A landscape with many peaks, sampled at points; each row gives a point and its height.
From any point a climber steps to the highest of the 2 points nearest to it. It stops when none of these is higher. Distance is the straight distance between rows; heights are no part of it.
(35): [-20  10 -16  -2 -10  23   9   7 -12 -25  17  34   0  -9 -13  -5 -27 -36
 -35  26   6 -36 -26]  h=463
(97): [ -9 -31 -21   1 -12 -13  26 -18  -3  18   4 -26  -3 -32 -27 -12  10  27
   7  -7   4   6 -14]  h=61
(372): [  2   6  -9  13  26   7 -43   3  -7  26  -1  16 -13   0   1  11   9  38
  -5 -19 -11  -1   1]  h=622
(505): [-16  12  35  -2 -16  -8  31 -18  12  -5  -4   6 -15   5  15   1  15   1
  44 -11   3 -10   6]  h=101
(359): [ 34  -9  -1   8  -3 -12  13  -4   9  15 -26 -10   5  -2  11   6  -5  -1
  46  -8 -25  23  15]  h=248
(850): [ -1  -3 -16 -11 -16  24  -6  22 -15 -27  16  13   9  13 -20   0 -20 -19
 -45  15   8 -32 -26]  h=414
(352): [-14 -20  20 -14 -22  -2  43  -9  30 -31  -7 -13  -4   2  -4  -4   6 -10
   7   9  26   4   1]  h=117
(563): [ 21 -19 -31   0  -9  11  -2  17  10  13 -13  -5  25   1 -40   1   4  12
 -21  16  12  14  -1]  h=378
(154): [ -8   2  31 -10   3 -10   6   7  11 -25  -8 -19  -1  14  37  -5  10 -16
   2   6  18  28  21]  h=390
(625): [-23 -14  26  -2 -16   2  20 -26   3  32   1  26   1  21 -19  15   8   2
  22   6 -14 -18  -3]  h=398
(65): [ 25 -33 -20   7 -15  -3   4  -4  -9  33 -19  -3  20   3 -30  19   2  -1
  15  13 -34  26   3]  h=99
(431): [ 26 -21  14 -11   7   2  -2   2  25 -17 -21 -19   8  27  -7  10 -12  -4
 -17   1  32  10  21]  h=297
(804): [-20   3  21 -11  -4  -9  32 -10  17 -24  -2 -27  -2  -9   5 -17  24   2
   1   1  43   5   4]  h=93
(354): [-17  19  -5  14   8  -3  10  -2   6  -5  12 -11 -14 -34  18 -13   5   4
   3 -14  10  -3  -8]  h=487
(312): [  5   2  31   2   1 -10  36 -27  10   7 -11 -12   9   5  15   3   3  -9
  45   5  13   2  18]  h=74
(466): [-28 -24  21 -12 -22 -11  27 -18   5 -19  14  -8 -13 -15  -4   3  11  -3
   0  -2   8   4 -14]  h=144
(835): [ 18  -3  -9  -2   5  -6  15   6 -10 -28  11 -23 -27 -40  28 -34   6  21
  15  -8   6  13  -8]  h=556
(339): [ 35 -12 -13  -7  -2  12 -13  14  14  -6 -22 -10  12  27 -33  15  -8  12
 -24  10  23   2   9]  h=337
(885): [-35   2  14 -11 -10  21  22 -13  -4  -3  -4  54  -4  14 -26   5  -8 -17
 -11  19   4 -40 -11]  h=415
(284): [-34  20  13   5  -9  -3  35 -26  26  -7  -2  12  -7 -13  -9   1  18 -15
  17   4  23 -22  -5]  h=156
(593): [  8  34  -5   7  24 -14  29 -14  24   7 -17 -32   5  -6   6 -38  12   6
  28  10  28  10  19]  h=228
(479): [  1 -20  33 -14  13 -11 -23  -6   3  14   1 -12   6  37   5  26  -8   5
 -16   0  -2  26  24]  h=376
(449): [ -4  13 -42  -7  -9  25   7  12 -26   7   1  53   9 -10 -30 -21 -15  -9
 -11  12 -34 -26 -19]  h=488
(560): [ 20  15 -32  18  -1   6 -12  11  12  32 -12   4  21   5 -23  14  -7  -8
  -2   9 -15   3   8]  h=402
(135): [  6  29  16   8   3  -8   6  20  12 -15 -12  -9  12  12  37   1   1 -30
  14  10   4  20  22]  h=346
(566): [-22  -9   5   1  30 -26 -29  -4 -13  -4   0 -23 -29   9  32 -21  18  22
   4 -32  -7  21   3]  h=534
(724): [-24   0   7  16  16  -5 -28  -9  -8  47   5   9  -5   8   8   7  11  36
   7 -24 -12  -7 -17]  h=542
(577): [ -5 -34 -34   8 -16  -3  14  -4  -5  31  -3  -5   9 -19 -30   0  14  13
  12   0 -26  14 -16]  h=78
(526): [  9  31 -22  13  35 -14  -5   5  21   6 -18 -27  -5  -5  13 -33   8  10
  17  -2   5  19  17]  h=264
(409): [ 21   6 -11  12 -13   0  -8  13  13   7 -21   9  -8   4   3  19 -10  -5
  30 -13 -34   5  13]  h=291
(517): [ 21  16 -27  17  -7   9 -12  20  10  -4  -7  20 -20 -23   0   5  -9  10
  16 -21 -27 -10  -2]  h=340
(800): [-35 -10  15   3  14   0 -21  -1  -3  33  12 -13  16  15   2   9  12  11
 -25   3  14  13   0]  h=287
(567): [ 40  22  10   1  13  -6 -34  14 -13  20 -13  -8  29  30 -10  32 -20 -18
 -21   7   2 -17  22]  h=510
(771): [ 14 -17 -25  11  -1   4 -13 -10  -9  -8  34  -8 -16 -36  24   9 -21  -9
  -4   9  -5  -3 -20]  h=427
(368): [ 46 -29  20   4  10  -7  -7 -22  -7  25 -16  -1  23  15 -24  31 -16  13
  10   4   1  15  19]  h=173
(657): [-22 -12  22 -14   2 -19   2   0   0 -24   2 -35 -15   0  30 -13  20   5
   3  -6   5  29   6]  h=437
(382): [-31 -24   1  -4 -15 -10  22 -36 -17 -11  35  -5 -17 -33   2   0  -5 -18
  -3  13   2 -10 -30]  h=170
(464): [  1  -1 -42   6  -2  20   5  -6 -23   1  18  36  -7 -30  -5 -10 -27 -19
  -7  24 -30 -20 -26]  h=429
(57): [ 11  11 -13  13  25   4 -31   8   1  -5   3   8 -26 -18  12   1  -4  27
  -8 -23   5  -3   4]  h=736
(188): [ 28  28 -23   1  -8   7 -30  24  -4  21 -14   2  32  28 -21  17  -8 -19
 -18  16  -8 -14   8]  h=450
(401): [ 39 -13 -16  -2  11   5 -10   7   4 -34   0  -8 -24 -34  11 -14  -4  24
   1 -12  12   8   1]  h=473
(279): [-24 -15   7  -9 -18   7  34 -16  10   7 -13  33  -7  13 -25   9  -9 -16
   7  14 -12 -22   1]  h=358
(55): [-14  -9  -3  -4   1 -14  28 -19  13  10  -5 -38  -4 -17 -10 -19  16  17
   4  -6  28  10   3]  h=71
(213): [  7  21  -7   8   5  -3   8  15  22  -6 -16 -12  -5  -8  24 -13   7   0
  22  -5  -2  15  13]  h=301
(362): [ 46 -25  12   1  18 -11   3 -19   3  10 -26 -17   9   4  -4  12  -4  12
  29  -3  -3  20  24]  h=209
(370): [ -7  -3  11   1  13  -5 -22   5   0 -11   2  -3 -26  -3  31   1   3  21
   5 -26 -12  13   6]  h=610
(794): [ -1  13 -19  15  15   9 -15  10  15  23  -2   0  11  -3 -15   3   0  17
 -20   4  12  -1   4]  h=355
(425): [ 15  34  13  18  62 -21   1 -26   0  10 -14 -22   4  14  13 -39   6   0
  32   2  18   8  26]  h=5
(843): [ 10   5  11  -4  -3   9 -29  25   9 -19   3  13 -18   9   9  21 -13   8
 -24 -20   2 -12   8]  h=506
(541): [ 25  23   6   1   2   1 -33  24  11   3 -12   0  -5  32   9  30 -12  -8
 -15  -6  -2 -16  23]  h=602
(675): [-23 -22  -3  -1 -12   3  -3 -18 -30   1  46   3  -6 -22  12   9  -8 -15
 -14  14 -17  -5 -34]  h=190
(444): [ 35 -30  -9 -10 -16   9  -5   0 -10  20 -13  10  33  28 -39  21  -5  -7
  -1  18 -16   9   7]  h=120
(47): [ -7  18   2   6 -10  16   7  12  14 -41  13  18 -11  -9  -1   7 -22 -23
 -28   3  24 -31 -18]  h=546
(888): [-36   7  12   4  -5 -27  -1 -16 -18 -10  12 -22 -18 -23  31  -9  12   7
   9 -22   5   5 -17]  h=563
(376): [  4   5 -35 -36 -22  24  -2  19 -35   1 -16  49  17  14 -36 -19  -8 -12
 -11   7 -45 -22  -8]  h=548
(730): [ -2  -2  -1   2   6 -19  -2 -17 -27 -10  15 -25 -31 -30  33 -28   5  26
  24 -25  -2   4 -15]  h=645
(457): [-14  12  14   1 -13   4   4  16  13 -40   6  10 -19  -9  23   5  -5 -15
  -9  -6  10  -8  -4]  h=660
(242): [  6  16 -14  13  18   2 -11 -10  -2 -13  28  -8 -22 -42  38  -6 -15  -4
   2  -3   9 -11 -15]  h=426
(719): [  6 -23  20 -14 -11  -2 -25  12   8  -4   7   4 -11  24  -1  24  -7  17
 -26 -13  -6  18   8]  h=431
(270): [-18  -4  -8   7 -17   4  16  10  10 -16   6  13 -14 -19  -1   0  -6 -18
  -4  -2 -12  -6  -9]  h=554
(685): [  9  -9  17 -13   5   0 -12  17  18 -35  -9 -16 -11  14  17  -1  -3   3
 -18  -9  23  16  19]  h=341
(252): [-22 -15  -5   4 -10   8 -20  12 -24  10  34  15   7  -7   7  12  -3   3
 -25  -3 -23   5 -25]  h=213
(747): [-21  11  -9  11  26  10 -23   2  -5  24  26   1  12  -9  -5  -8   9  21
 -34  -1  18  -1 -10]  h=319
(545): [-23   1  14 -22 -10  39  13 -13 -14   9  12  50  24  29 -34 -15   4   1
  -8   7   1 -30 -11]  h=483
(470): [ 18   9 -19 -14 -20  18 -34  35 -30 -14  24  21  14  10 -11   5  -8  -6
 -42   2 -14 -26 -20]  h=444
(205): [-29  19  23  -4 -20 -12  35 -11  16 -24  -7  13  -9  -3  20   3  25 -26
  25   7   7  -2   1]  h=127
(366): [-21  -8  23   7  -1  -8   4 -23   7  35   2   0  -5  10   4  18  11  18
  27 -15 -11  -4  -1]  h=464
(377): [ 15 -24 -31   1 -17  10  11  17  10 -14  -6   6   0 -13 -33   0  -9  -1
 -17   6  -1   2 -11]  h=424
(836): [-19  40  13   2   6 -13  34 -27  32   3  -8 -17   6  -8  -1 -20  19   0
  25   8  37 -12   7]  h=191
(707): [  5  29  39   5  40 -20  16 -17  -8  -3  -8 -16   2  22  33 -28  16  -5
  29  19  28  11  25]  h=26
(588): [ 23   7 -28 -30 -29  18 -24  33 -27 -10  -9  24  16  28 -32  -4   3 -14
 -22   6 -29 -31 -14]  h=492
(332): [-32   4  -6   5 -16   8 -16  26  -7  -1  22  11  10   5  -4  13  -3 -25
 -37  10 -12  -3 -11]  h=236
(591): [  3 -19 -22   8  -3   5   2   7  -1  -3  16  -3  -6 -31  -9   0  -2   9
  -8  -4  -6   2 -18]  h=480
(261): [-32   1   5  -4  19 -36 -10  -7 -18  -2 -11 -43 -13   9  36 -34  24   7
  12 -15   5  31  -1]  h=486
(744): [ 42   1 -16   2  -3   9 -10  21  11 -21 -21   7 -23 -17   5   0  -3  25
  16 -21 -14  10  13]  h=400
(711): [-35   3  10   5  -3   1 -16   9   2  20  13  -1  15  19   5  26  -1 -18
 -21   7  -5   9   2]  h=261
(341): [ -3  12  -5 -26 -15  33 -10   7 -15  14   8  31  47  42 -31 -13   4 -10
 -11   2  -5 -26   2]  h=547
(13): [ 35 -19  18   5   5  -5 -11  -2 -23  31   0   3  40  20 -22  30 -14 -10
  -3  12 -18  15  14]  h=143
(201): [ 16  15  49   7  23 -22  34 -14 -20  -2  -8 -20  18   0  26 -13   4 -14
  38  14  11  16  16]  h=48

Where does a climber stop that starts at each point below?
(466) => (541)
(577) => (730)
(425) => (57)
(707) => (57)
(836) => (57)
(431) => (57)
(800) => (541)
(359) => (730)

Call two points neighbours if one is among the 2 nearest of the other. Go from one point of each pair to the other, from neighbour to neighbour, staying as high as possible. Name the lowest point that can't be avoided.
(730) / (541) => (97)
(57) / (341) => (279)
(730) / (457) => (242)
(457) / (341) => (464)
(341) / (376) => (588)
